Points, in no order, along strands that fork and pass close to each other.
(in the rows, 128 means zero)
Two points are linked if the straight distance between their rows is under 131.
nedez: [118 129 148 146 146 113 172 151 212  72  78 110 102  95 130 112 152 124
 127 140 121 122 116 141 147 154 147  95 124 110 121 178 139]
Nuv: [172 166 135 159 115 196 103 138 143 107 161 118 124 133 112 140 102 153
 113 106 126 181 179 123 104 147  85 171  89 159 161 159 122]
kilom: [126 114  96 122 129 102  84 158 148 168  78 102 153  95 148 131 103 145
 130 110 132  81 109 149 182 122  66  83 153 160 105 160 124]
Bem: [153 107 144 162 130 138 127 159 125 145 107 162 111  98 103 146 174 157
 168  88 138 118 131 118  90 129 159 148 102  91 161 106  65]
rizel: [ 83  80 122 115 135  86 136 128  89 143 110 107 127 146 155 117  91 111
 140 190 127 102  79 164 130 164  87 133 190 141 123 149 181]
boti: [141 110 138 146  61  76 115 179 100 157 114 149 156 120 100 132 114 111
  94  94 116  91 142 120 157 100 162 109 153 117 116 108 100]
par: [141 120 129 101 124 116 159 126 110 135 119 113 121 172 127 121 114 103
 127 114 130 147 137 156 116 148 127 140 146 148  98 142 165]
kudi: [129 137 129 113 101 118  83 133 114 103 138 101 163 129  87 145 166 102
  92  97 114 109 176 120 123 131 121 120  98  87  99 160 137]
mufe: [100  88 137  97 159  90 178 116 149 103 138 126 141  83 115 129 153  97
 134 126 108  69  85 161 126 102 204 118 177 131  66 135 133]
Balov: [165 120 106 113 113 119 137 151 142 156  95  93 143 146 120 109 119 105
  98 108 148 129 131 155 143 115 104 127 135 162  85 150 140]
solu: [ 83 106 131 145  94  81 121 116 106 128 134 128 123 121 148 131  83 191
 156 119  92 113 100 150 154 158 123 140 185 135 127 157  96]
Ragot: [100 120 182 136 150 156 171 131 111  91 142 175 111  96 101 148 189 121
 210 171 106 116 112 121 107 160 155 119 122  85 158  98 117]
gez: [159 105 155  99  97  97 150 142 109 148 103 142 103 168 128 130 170 107
 150  81 126 110 142 130 115 102 209 111 131  95 111  99 115]
midul: [ 84 151 113  97 182 113 127 151 152 100 155 129 150  72 111 154 114 134
 106 144 130 171 126 114 129 123 137 117 109 149  94 147 181]
noda: [160 135 124 125 129 132 125 157 143 182  57  87 128 157 125 118  96 128
 122 130 190 188  78 152 155 149  75 163  99 186 136 158 169]
Tezes: [ 86 142 105 120 141 135 106  86 141  84 143 100 112 141 150 127  89 154
 113 152 134 190 103 143 134 162 111 163 114 127 152 170 154]
Veru: [145 137 106 115 123 142 135 123 131  97 133 115 172 117  80 117 175  70
  91 127 130  87 165 150 132 130 101 115 116 102  87 142 123]
Pusek: [ 89 104 104 122  95  68 116 115 154 112  94 111 129 114 154 122  68 134
  84 132 120 122  82 142 153  90 102 112 130 165 123 165 158]
nomus: [147 141 108 137 100 118 111 106 114 108 127 161 129 157 136 118  76  77
  67 129 163 103 137 134 145  91 113 121  96 134 140 105 139]
Fona: [103 126 106  84 188 180 123 124 112 113 171 119 159 112 114 143 132 106
 121 148 132 133 130 137  75 143 101 153 124 165 124 110 183]
vot: [182  80 157 143 123 115 135 157  83 182 168 152 128 161 105 126 132 140
  95  90  85 130 187 121 114  89 139  96 127  87 135 117  86]
gosu: [ 70 106 127  69 180 157 135 118 123 109 136 112 131 109 138 151 150 117
 182 165 131 109  94 149  72 154 115 148 138 154 131 115 189]
tozi: [143 168 139 141  79 151 117 113 133 110 157 110 124 150 146 125  95 126
 123 131 139 106 156 123 106 135 150 186 147 170 134 121 126]
pobu: [116 150 107 110 149 188 165  78 134  69 159 156 155 124  99 133 155  91
 122 135 124 115 148 137  92 117 106 129  83 144 151  77 120]
telif: [ 97 113 162  92 135 126 132 133 107 125 118 149  93 136 149 135 154 101
 164 162 134 137  87  96 107 116 184 117 117 104 138  81 173]
taz: [140 125 156 143 122 137  62 107 120 158 143  98  91 172 181 140  99 168
 128  99 109 138 148  81  97 115  99 147 122 133 159 149 149]
maf: [145 133 104 149 128 154 175 123 114 115 165 157 141 136 114  92  85  98
  97 170 140 132 133 158 139 138  98 144 151 146 124 118 112]
koz: [181 183 142 177  84 126 114 132 131 114 125 142  95 166 151 119  94 128
 127 115 153 155 187 142 174 155 160 130 133 118 140 168 108]
lekiz: [176 132 112 162 135 186 126 120 161 110 123 115 120 138 124 105 127 116
  97 127 135 139 144 146 144 131 113 128 103 107 138 151  84]
pilu: [162 158 127 153  94 127  82 177  93 172  94 143 140 147 105 144  85 120
 111 120 193 165 136 126 159 146  84 152  91 154 146 122 143]
kevif: [151 140 146 138  92 110 121 177 120 189  76 111 132 156 127 129  79 109
 114 132 180 148 107 126 137 131  96 163 121 195 129 116 175]
gup: [100 130 133 135 161 126 113  96 110 141 181 177 128  80 125 157 146 195
 190 109 121 112 105  97 119 102 175 147 131 120 131  84  66]
dirib: [147 148 121 138 150 185 153 133 171 137 110 108 122 103 122 121 208 153
 181 116 130 143 136 113 102 154 130 145 126 124 136 117  90]
baf: [117 146 146 173  92 103 125 173 144  86  91 156 108 122 128 130  52 106
 101 164 161 132 111 149 169 169 108 142 130 140 156 157 157]
navov: [ 86  92 134 121 118  88  74 154 100 149 118 129 150 102 140 156  87 118
 113 133 103  68 118 116 129 115  83  93 155 152 127 127 175]
revo: [105 109 156 119 151  95 190 150 152 108 147 143 114  97 123 118 129 116
 133 161 117 128  86 135 133 126 225 129 179 126  86 130 151]
Sef: [ 74 149 128 117  99  84 181  84 129  99 175 145 127 128 149 106 115 126
 150 196 107 104 106 125 147 111 172 141 181 135 108 103 124]
mozem: [171 109 128 167  84 167 120 137 124 115 101 111 132 136  82 118 139 136
 111 100 137 124 129 162 123 156 100 169 100  93 155 155  56]
pon: [183 127 126 156  69 120  93 166 121 196 104 118 134 137 111 124 145 165
 110  99 131 149 159  86 134  71 100 117  85 118 151 111  79]
mina: [176  94 150 124 109 116 135 117 122 136 147 137 117 173 116 137 141 133
  89  62  82 128 192 131 106  67 136  90  78  88 153 126  88]
miber: [206 153 138 177 105 142 125 149 142 160  92 130  90 180 148 110  92 123
 122 107 184 153 142 147 158 147 151 158 128 142 148 135 106]
vivu: [117 104 135 177 136 111 131 177 153 117 113 131 109  98 144 108  53 117
  66 180 133 138  90 126 165 131 117 120 152 129 136 162 145]
mozu: [173 119 124 151  35 114  88 140 104 193  97  99 141 163 120 112 114 154
 115 103 131 122 127 116 159  98  80 143 122 139 133 132  81]
lekat: [143  89 158 146  67  67 110 193 112 171  72 140 118 129 118 150 114 142
 132  62 105 109 135 119 141 116 156 100 147 117 139 122 108]
kuvam: [157  84 183 135 121 117 151 173 135 150  83 136  67 144 140 129 159 136
 165  95 127 126 105 116  89 125 214 132 134 101 148 111 122]
Vik: [135 143 128 107 170 127 130 125 145  86 130 162  98 147 149 145 100  81
 108 105 158 130 149 147 126 131 175 114 110 128 118 131 176]
renen: [169 158 118  90 125 174 158  94 116 131 144 144 137 168 112 124 219  91
 153 102 119 139 189 114 100 106 151 112 102 106 141  63 112]
dul: [116  99 146 124 102  77 134 157 173 127  50  82 105 131 147 124  93 151
 116 110 120 132  81 143 140 134 100 116 130 163 121 183 165]
gep: [160 104 139 149 144 183  96 137 144 134 133 118 126 107 100 141 191 134
 113  94 121 118 147  94  83 106 153 145  80  74 162 107  81]
sok: [116 110 180 143 138 128  98 114  81 121 185 155 136 108  98 164 181 138
 155 119  71  86 167  85 105 110 138  95 111  55 139 123 102]
kuvun: [119  96 127 158 111 110 141 146 100 105 148 159 164  95  85 132  75 129
  88 119 100  95 129 170 143 134  93 122 152 132 121 153  93]
Zev: [113 164 118 124 132 113 139 140 184 116  79 130 105 119 155 129 111 157
 165 137 160 128 122 139 158 148 104 110 117 162 128 142 143]
Pesef: [124  91  84 118 186 101 150 132 135 136 126 157 166  77 109 120 107 117
  80 115 119  97 105 157 160  75  78  62 117 131  99 134 109]
dor: [124  83  73 124 157 109 147  89 111 113 151 140 147 119 125  93  95  90
  60 142 125 105  97 174 145  86  92 107 140 127 104 148 124]
doma: [132 103  68 104 145 114  98 128 145 132 109  78 175  85 131 111 121 122
  85 123 132  89 102 181 159 105  69 105 141 154  85 192 133]
fik: [111 143 111 119 108 100  67 104 121  94 141 126 161 119 114 149 128 108
  80 109 114  89 169 115 155  98  90  80  90 107 108 158 145]
Pap: [121 139 127 142 126  92 133 181 172 142  76 134 125  92 142 133 105 142
 140 132 137 103 130 126 174 126  93  71 139 157 110 144 138]
gubo: [ 67 129 114 130 115  58 144  68 127 100 185 158 151  91 148 128  86 135
 111 163  88  89 105 123 169  74 143 105 171 149 109 122 122]
vud: [111 149  96 108 137 138 115 131 156 123  99  83 136 131 131 116 125 124
  87 162 140 231  95 106 149 120  77 122  80 144 132 153 185]
lumur: [149 133 171 134 117 165 121 137  81 128 119 163  95 160 127 149 189  89
 188 134 133 129 168  99  84 158 137 131 105  75 186  88 139]
belag: [127 101 143 136 132 134  76 132 119 174 119  82 113 144 168 142  81 178
 135 106 115 137 117 120 107 138  65 149 140 167 139 171 153]
vut: [107 140 132  97 139 154 118 105  71 117 186 135 136 145 115 135 167 115
 159 141 130 152 131 118 103 161 176 167 153  98 112 103 142]
Refis: [178 132 135 148 114 161  60  97 117 159 143  80 109 197 163 113 127 126
  94 107 130 157 151 101 127 126 113 148 120 102 145 157 135]
Viza: [133 120 165 147 121 103 160 144 180  98  95 123 106 114 136 134 138 132
 134  97  98  95 143 137 130 130 173  98 132 115 115 163 115]
turis: [164 145 115 135  78 119  85 115 118 146 146 151 138 159 145 124  78 127
  87  83 145  83 157 122 147  75 135 129 124 158 135  96 103]
Balub: [131 107 171 154 112 116  80 123 110 136 149 157 110 115 136 160 145 157
 140  82  91  82 151  83 111  95 169 112 114  82 159 115  87]
finim: [143 126 142 144 133 117 101 183 104 149 118 163 123 133 119 152  68 117
  99 119 146 148 156 116 134 124  86 103  92 143 149 122 158]
lil: [120  78 140 117 161 127  98 112  82 143 221 130 165 114 106 133 117 136
  86 118  88  83 121 128 100  97 174 135 173 123  95 121 126]
zop: [ 70 157 117 114 112 122 145 104 119 114 157 142 132 110 120 126 153 175
 175 166 132 167  88 101 125 141 162 167 130 118 141  87 103]
Geleg: [172 156 142 142  62 151 149 123 116 138 133 118 136 182 127 107  91  91
 115 137 145 114 158 140 112 131  95 174 131 184 140 111 134]
Vog: [ 80 145 106 121 120  95 173 130 123 115 162 152 178  69  78 134 116 165
 136 151 119 136 105 137 141 120 123 139 133 162  98 110  95]
rulan: [135 124 112 134 116 140  73 109 129 179  59  56 125 155 158 111 142 132
 140 142 173 127  72 130 151 156  67 162 122 129 143 154 138]
Lal: [123 108 195 147 105 125 148 156  81 116 124 166  91 128 110 145 181 128
 195 136 100 134 135 106  87 160 166 128 124  61 165 119 120]
tet: [ 97  95 136 103 167 146  99 127 126 128 122 110 123 104 139 157 146 140
 155 116 128  93  92 128  84 137 140 147 126 121 128 127 136]
Napen: [170 138 137 159 154 149 177 151 162 132  97 143  91 149 154  96 118  97
 142 160 159 118 142 154 152 170 133 111 160 128 128 132 134]
vok: [122 111 130  85 113  95 144 127 122 124 130 128 145 123 118 136 157  89
 137  96 120  57 132 154 123 106 189 122 172 134  62 121 136]
Pup: [142 136 146 119 143 156 145 149 137 148 130 123 101 140 154 110 148 100
 115 161 138 165 112  71 106 102 203 133 129 119 141  73 156]
rata: [150 113 135 132 172 199 107  97 137 133 193 117 151 102 104 129 194 131
 113 119 109  93 132  91  83  96 171 147 117 100 134  89  89]
naz: [ 95 101  97  94 141 103  43 130  80 175 152 105 172 118 137 149  86 150
 101 125 130 105 111 119 107 101  90 123 140 173 118 125 180]
rara: [ 96 118 136 118 150 142 150 130 163 137  84 105 102 131 165 116 143 134
 161 183 125 138  83  96 110 135  97 115 118 135 158 102 160]
moti: [116 128 155 141  99  87 131 126  77 140 136 144  96 174 160 110 118 119
 142 170 114 147 125  99 151 148 161 120 164  81 129 120 141]
pil: [134 200 126 160  83 168 112 130 177  95 146 106 118 121 133 126 107 167
 138 150 140 180 147 107 143 156 111 181 109 165 151 158 116]
Bolu: [ 76  76 137  99 165 120 156 134 103 136 112 108 110 136 139 116 122 153
 174 180 121 139  53 163 107 187 112 158 178 123 140 141 161]
piga: [169 113 135 119 107 124 112 113 130 145 114 106 105 188 139 130 134 120
  91  78 118 156 157 116 116  93 139 119  85 103 137 130 122]
nam: [166 123 132 129 124 136 119 119 176 119  62  94  97 169 153 124 136  91
  97 101 138 136 142 127 135 107 100  94  69 114 144 152 144]
mibob: [119 170 120 113 166 159 128 124 175 101 153 106 134 104 127 138 155 125
 111 129 121 176 159  94 116 123 148 114 102 136 113 136 161]
Pazo: [106 130 123 116 107 125  79 117 123 112 129  92 147 109 108 152 168 148
 127  90 125 113 125 115 105 140 145 161 109 103 110 149 110]
Bize: [180 152 120 165 111 178 109 157 110 160 149 136 127 125  96 132 131 179
 136  94 148 207 160 112  98 143  94 187 101 145 164 128  87]
Duv: [ 78 153 133 127 157 164 114  88 156  78 165 113 107 126 161 143 113 140
 150 169 119 137 131 121 102 165 119 160 133 136 160 140 161]
galez: [148 118 101 116 129 161  99 131 137 166  80  69 147 129 122 116 182 123
 132 120 154 113 109 126 122 140  82 148 113 115 119 126 111]
gib: [106  95  87  97 149  87 144 145 147 139  92  84 166  75 123 109 125 144
 109 128 132 109  72 180 148 125 118 118 168 150  78 175 125]
kuv: [179 129 127 172 111 121  83 167 151 160  78 145  97 136 150 133  87 142
 119  74 173 112 131 141 167 133 169 130 137 131 146 126  92]
Pof: [118 116  91 123 135 113  85  95 124 157 142 137 135 127 156 125  93 165
 108 102 131 100 109 117 146  80 128 110 122 146 123 102  96]
Kegar: [ 92 105 139  94 132  87 130 146 102 114 115 147 123 125 122 139 135  77
 112 149 132 120 103 114 123 111 158  99 116 102 105 111 183]
Sasi: [129 119 107 133 141 100 189 135 153 103 105 162 137 101 103 116 113 116
 106 117 118 119 132 162 154 102  86  71  99 134 108 146 105]
ludi: [113 128 129 127 130 155 105 114 111 112 117 108 111 161 133 133 106 115
 113 135 159 181  91 133 103 171 128 193 110 129 164 129 165]
taf: [164 171 162 143 103 157 196 136 150 137 118 130  95 149 140 122 172 162
 211 113 103 157 186 117  79 156 120 139 138 157 157 118 113]
Povo: [171 157 106 142 130 181 154 111  96 134 158 152 132 175 122  93 121  89
 110 157 158 160 154 139 135 152 132 155 142 124 137  87 114]
rudif: [159 127  83 104 178 160 125 116 130 157 158 107 174 114 106 113 161 139
 121 100 128 105 157 162 143 117  91 104 133 133  74 146  89]
les: [ 83 133 108 116  91  91  94  92 131 121 124 114 128 125 165 136  85 158
 125 128 125 107 103 115 132 100 117 127 122 162 133 122 133]
Gimil: [ 69 130 130 133 133 116 137 113 111 108 149 168 126  85 115 154 123 199
 190 131 125 117  84 127 116 151 132 166 126 128 149 106  81]
viga: [157 125  75  92 187 187  95 113 131 183 137  87 161 126 127 114 194 137
 139 107 145 110 138 127 114 124  82 121 124 124 104 114 109]
Sife: [142 122 115 104 158 196 120  99 124 116 168 118 146 144 114 132 139 112
 104 113 121 118 146 129  70 118 109 155 102 151 143 101 140]
ras: [131 120 159 174  96  77 149 170 130 106 136 165 147  81  91 135 104 116
  80 116  90 117 150 117 157  98 169  91 134 107 121 143  97]
Levu: [136 110 134 135 118 102 136 174 168 161  64 112 104 125 155 109 104 131
 126 136 165 100  78 127 141 134 172 137 164 162 116 115 143]
vosuf: [106 127 100 113 189 122 149 137 188 132 109  80 153  63 136 110 158 155
 144 152 126 103  95 154 158 143 123 108 163 135  77 175 117]
tibaz: [139  91 153 133 167 135 145 113 155 102 131 132 101 137 137 141 123 127
 120  79  95 105 145 148 103 118 163 108 116 104 126 157 110]
tidos: [129 118 152 150 126 133 100 158 108 113 113 137 118 142 125 144  64  88
  83 145 159 134 120 132 119 156 110 151 106 131 157 137 179]
rusos: [166 135 131 150  87 119 169 186 173 152  83 109 129 123 128  92 111 111
 109 144 150 112 117 134 143 118 144 136 157 171  98 127 123]
Gan: [109 168 111 118 151 150 139  95 185 132  88 110  91 156 186 117 123 152
 175 164 155 161 113 117 142 144  84 122 109 163 164 114 159]
Vezon: [ 83 141 108 108 152  94 124 146 111 109 168 169 172  68  87 158  93 145
  99 126 133 145 119 117 134 104 134 117 100 159 105 108 140]
dedir: [104 133 130 126 101 130 156  92 160  86 130  88 125 125 127 126 139 172
 147 111  86 140 130 146 110 146 109 148 123 142 118 175 106]
fov: [118 137 109 120 156 113 167 119 140  92  96 166 140 104 106 132 152 108
 150 123 145  84 133 171 154 145 116  88 110 110 108 127 100]
sodu: [175 162 135 132 107 175 136 122  80 156 152 138 136 187 114 120 137 100
 135 131 146 156 176 116  97 149 101 163 122 141 159  82 135]
sotul: [127 147 121 144 150 179 134  78 143 131 186 118 141 104 131 106 182 153
 138 151 107 134 117  78 116 104 178 153 137 104 134  83  71]
Sem: [181 140 117 178 141 162 152 135 163 132 110 144 118 118 116 103 154 129
 120 127 139 141 156 132 149 113 154  98  96  91 146 115  55]
dat: [141 132  99 120 117 121  33  97 113 124 169 136 157 147 134 143  77 131
  66  88 120  83 166 138 154  91  69  89 114 149 125 156 152]
pobo: [ 90 160 152 128  96  96 157 115 112 125 150 157 121 117 139 123 157 153
 189 175 116 120 114  90 144 123 184 127 150 109 125  84 101]
Biza: [147 175 152 118 104 134 168 132 134 104 112 126 107 178 132 124 140  84
 109 135 121 220 169  99 109 137 148 118  94 131 157 119 185]
bezi: [149  97 124 140 171 153 128 128 125 112 125 130 116 134 122 122 117 120
  96 105 132 141 121 159 127 151 147 132 120  88 130 154 107]
Lav: [136  88 151 139 132 106 123 135  77 154 189 152 153 127 101 130 114 141
 101 105  77 101 152 125 133 108 152 110 171 103 100 128  97]
kede: [150 153 138 123 106 171 147 138  90 134 117 131 138 173  89 141 144 111
 133 114 135 218 162 120  90 165  65 161  82 149 178 108 156]
lep: [140 182 140 146  88 129  99 118 106 118 153 155 121 148 145 138 123 120
 156 125 146  80 184 115 139 151 150 139 151 125 131 110 113]
kig: [126 146 170 110 124 152 133 122  92 121 121 150  92 178 156 134 151  76
 158 168 132 155 140  82  99 139 137 117 101 103 181  76 185]
zinu: [104 139  74 109 155 135 101 110 135 102 140  96 143 119 129 120  80 137
  78 159 148 210  93 155 153 134  76 149  97 153 133 182 168]
dad: [155 182  99 108 101 162 103 102 109 147 135 124 154 153 109 126 205 114
 152 118 148 131 184  97 123 125  97 122  94 110 127  86 112]
bofip: [139 167 136 141 113 131 136 124 139  78 120 162 104 148 148 122 100  63
  99 152 175 112 141 131 137 138 173 140 115 117 143 107 153]
tulat: [157 173 121 143 121 139 109 118 113 134 155 152 134 127 115 139 170 151
 164  96 139 124 194 115 129 136 144 123 116 101 124 121  84]
tora: [ 89 122 131 134  74 102 165  85 156  74 123  96 127 128 135 107 123 127
 114 153  88 109 109 135 121 115 111 132 127 127 122 160 118]
dedel: [144 158 154 146  76  90 118 119 109 141 115 129  84 197 171 121  91 141
 138 116 135 168 150 112 153 142 147 132 136 124 141 146 143]
Rilu: [ 62 108 104 113 187 103 112 116 144 127 146 152 140  64 153 151  75 174
 136 142 136  97  61 132 138 100 153 122 140 163 138 101 123]
madol: [150 142 112 150 135 150 153 117 183  93 102 124 103 142 159  97  98  90
 121 156 162  87 125 175 162 153 110 131 154 147 122 159 130]
toz: [ 97 116 100 117 156 117 115 121 153 154  70  74 120 132 170 102 129 146
 147 188 157 135  58 134 155 152  78 127 137 130 139 149 157]
keseb: [123 131 108 130 117 119 137 130 105 117 145 140 155 129 114 126  90 110
 120 143 126  93 154 172 145 149  58 121 156 152 101 153 131]
ger: [140 169 118 113 117 149 130 125 155 128  87  82 117 169 131 118 163 111
 104 135 140 252 122  86 143 139 117 131  90 131 151 133 181]
lare: [179 152 129 130 125 137 126 144 151 119  73 119 119 165 120 124 167  60
 111 117 161 136 177 135 149 141 115  95  86  95 128 139 154]
sor: [138 126 125 141  40 123 144  96 146 118 100  66 136 159 129  88 138 117
 104 153  93 116 120 127 143 108  71 132 121 132 117 163 106]
Pov: [ 94 121 106 126 117 104 141 100 141  83 135 116 140 105 118 132  93 182
 134 104 106 127 108 186 141 156 109 151 142 148 112 189  93]
zamup: [142 132  87 106 136 112  68  91 130 126 135 119 129 158 157 136  66 122
  77  83 147 139 141 156 158  94 102 111 108 163 111 167 161]
kat: [105 139 130  85 182 169 132  99 113 125 140 135 129 118 120 144 229 116
 205 137 118 126 137 116 112 154 132 108 130  86 116 103 136]
fir: [155 159 114 111 149 160 185  99 149  97 158 148 159 116  81 129 188 100
 120 102 117 137 180 138 115 103 154 107  88 124 116  97  95]
Bugup: [ 99 160 110 112 157 117 178 117 210  81 119  95 136  87 123 115 165 144
 141 147 116 150 126 148 162 147 127 107 139 132  86 179 133]
fose: [ 85 105 130  94 179 131 167 131 133 112 130 113 103 144 139 107 139 112
 151 192 136 167  69 155 125 187 168 155 186 109 127 137 187]
Zer: [176 116  98 121 132 139 107 131 108 153 136 114 167 146  98 107 152 101
  93 109 129  92 174 162 163 123  72  93 134  99  86 160 100]
Dom: [ 68 123 146 126 173 114 182 116 106  97 188 172 158  77  89 146 121 135
 157 185  97 117 108 133 127 132 120 123 142 128 118 110 120]
kibed: [153 137 117 152 129 142 163 161 139 139  95 157 134  97  87 118 163 139
 144 120 165 134 122 135 126 130 165 130  93 108 143  82  64]
Zuvub: [ 65  91 112  86 161  87 100 119  96 146 117 166 125 102 163 154 100 146
 174 131 145  80  60 146 140 117 152 108 154 145 131  90 144]
digun: [127 165 166 110 131 113 152 151 132  85 129 162 101 140 128 150 136  82
 131 130 130 168 175 104 115 132 178  94  94 116 130 122 193]
vonaz: [137 107 118 117 146 120  53 167  89 204 134 122 144 124 132 159  90 178
 124  74 136 136 129 112 117 121  78 141 135 163 126 135 145]
Noba: [172 163 147 148 118 154 178 152 161 121 109 133 106 146 129 123 127 125
 163 117 139 130 180 153 116 163 121 129 134 155 133 137 120]
ros: [136  86 111 164 129 114 121 138 124 134 146 118 135 114 136  91  69  98
  52 173 110 112 114 141 162 102  75 105 167 132 113 173 142]
niz: [ 98  92  92 101 177 108 107 109  66 152 138 159 143 132 152 134  95 124
 151 140 139  77 101 173 144 142 101 106 167 127 116 114 135]
Zud: [ 60 116 135 119 159  98 134 146 151  87 160 153 134  57 123 162  66 147
 124 155 133 107  77 140 122 127 181 160 156 170 128 125 154]
ruga: [147 106 145 129 146 100 151 184 144 172  60 140  92 136 141 121 141 142
 160 113 147 129 110 123 133 134 154  92 134 123 126 111 131]
Dib: [ 85  78 135 129 114 111 145 124 101 147 139 107 124 122 136 117 104 187
 160 150  95 122  71 141 101 154 121 172 182 143 129 134 108]
nirap: [112 152 111  97 136 177 130  78 107 112 134 135 122 151 133 119 213  95
 171 158 142 142 113 106 119 148 166 141 130  85 142  69 128]
Sisez: [ 99 115 158 113 174 145 174  99 107  95 147 151 146  91  80 147 215 120
 205 140 101 106 115 146 122 157 148 111 129  74 114 118  97]
Filot: [119 154 119 117 186 128 172 101 157  96 163 155 157  87 102 135 160 103
 131 135 117 109 152 134 147 109 143  87 119 120  83 121 120]
fudus: [162 108 158 159  79  94 112 196 131 194  67 119 111 115 118 140 155 172
 149  88 124 136 139  87 108 105 124 121 107 116 151 119  97]
dubi: [102 116 149 145 110 101 112 149 102 138 122 110 121 138 144 119 107 116
 123 179 115 127 121 111 140 160 112 126 168 105 120 152 161]
rora: [ 90  99 160 139 134 114 128 146 113  98 178 165 145  71 112 155  72 110
  88 145 105  79 100 116 103  93 177 143 150 148 128 103 143]
laki: [100 137 169 154 117  94 116 115 115 117 167 180 110  91 142 167 108 192
 163 102  89 123 128  81 119  94 185 120 117 123 161 103  89]
Sozip: [ 95 112 111 102 185 102 156 103 139 102 143 132 107 128 149 111 119 118
 116 156 139 166  83 154 149 142 201 128 163 100  98 149 156]
Gopi: [113  87 180 101 140 136 104 117  84 133 197 148 127 115 120 160 150 132
 150 107  91  88 120 106  86  82 202 135 143 109 112 105 131]
Birus: [159 157  83 118 133 197 162 115 143 158  97 102 137 146 111 104 208 141
 167 115 147 196 127 124 118 161 105 163 134 143 145  92  93]
rulur: [197 160 131 158 118 175 172 141 165 153  94 129 106 128 115 119 215 152
 200  94 125 161 195 128  91 145 123 134 119 126 167 115  83]
fanuz: [108 111 146 152 127  73 127 133 132 108 164 176 140  83 128 146  77 111
  74 107  95  97 118 113 158  76 199 100 151 126 117 116 120]
zazad: [145 124 128 129 126 159 113 107 122 156 150 100 114 155 151 103 148 134
 119 136 127 139 114  90 100 113 167 159 138 112 135  95 112]
nosop: [ 84  98 115 103 173 121 134  99  67 126 176 153 147 123 121 134 118 133
 147 159 109 124 109 149 121 142 105 119 145 111 114 120 140]
Zav: [150 154 137 141 144 177 137 133 171 108 141 111 116 121 125 139 140 154
 116 105 103 195 173  99  98 122 114 121  78 137 151 149 128]
baduf: [125 126 135  83 133 128 157 117  86 130 142 118 115 179 121 128 161 117
 165 113 119 182 137 146 100 175 159 154 157 118  96 134 161]
Sek: [166 158  93 130 138 197 107 133 112 176 149 111 147 135 104 119 179 158
 139 112 151 206 140  94 103 148  94 184 124 138 144 103 108]
Tup: [121 128 164 142 103  99  84 157 105 154 124 114 122 145 162 140  78 102
 109 158 113 102 154  91 131 129  90 106 156 141 128 143 196]
Miko: [141 126 136 102 110  93 188 143 124 129 129 141 144 131  98 119 160  99
 125 103 113 120 152 139 123 103 187 108 140 124  74 114 119]
Zosu: [ 81 157 138 139 169 159 114 107 146  87 155 155 104  92 142 166 132 174
 186 140 128 127 126 111 108 169 121 154 110 119 166 131 116]
mog: [152 130 128 146  58 113 113 100  99 156 108 104 128 183 139  98 139 124
 113 143 111 127 143  97 153  97  74 100 102  96 139 123  99]
mufud: [ 72 113  83 120 117  67 135  99 128 132 135 143 155  96 155 115  88 139
 132 168 122  77  88 154 175 106 114 110 190 164 105 123 121]

A fork is a point with three links, a tip a point with one. Leave the first point through the second and follow the links. Name the first fork or tip that comes.
digun, Vik | dul
dubi, Tup | piga
sor, mog | Nuv
Sisez, kat | Bolu
Pap, Zev | kudi
kudi, Veru | lekiz
nomus, bofip | Tezes
revo, mufe | telif
Filot, fov | tidos

Follow the links from the first point to the second, and from the first to the third. Name the last point that the two ways share.
maf, Sife, noda | fir
piga, Sozip, dedel | dubi
dedel, gez, Rilu | Bolu
kevif, gup, rudif | tidos
Geleg, gosu, Biza | fir
Ragot, Tup, solu | Bolu
sodu, dat, rudif | kudi
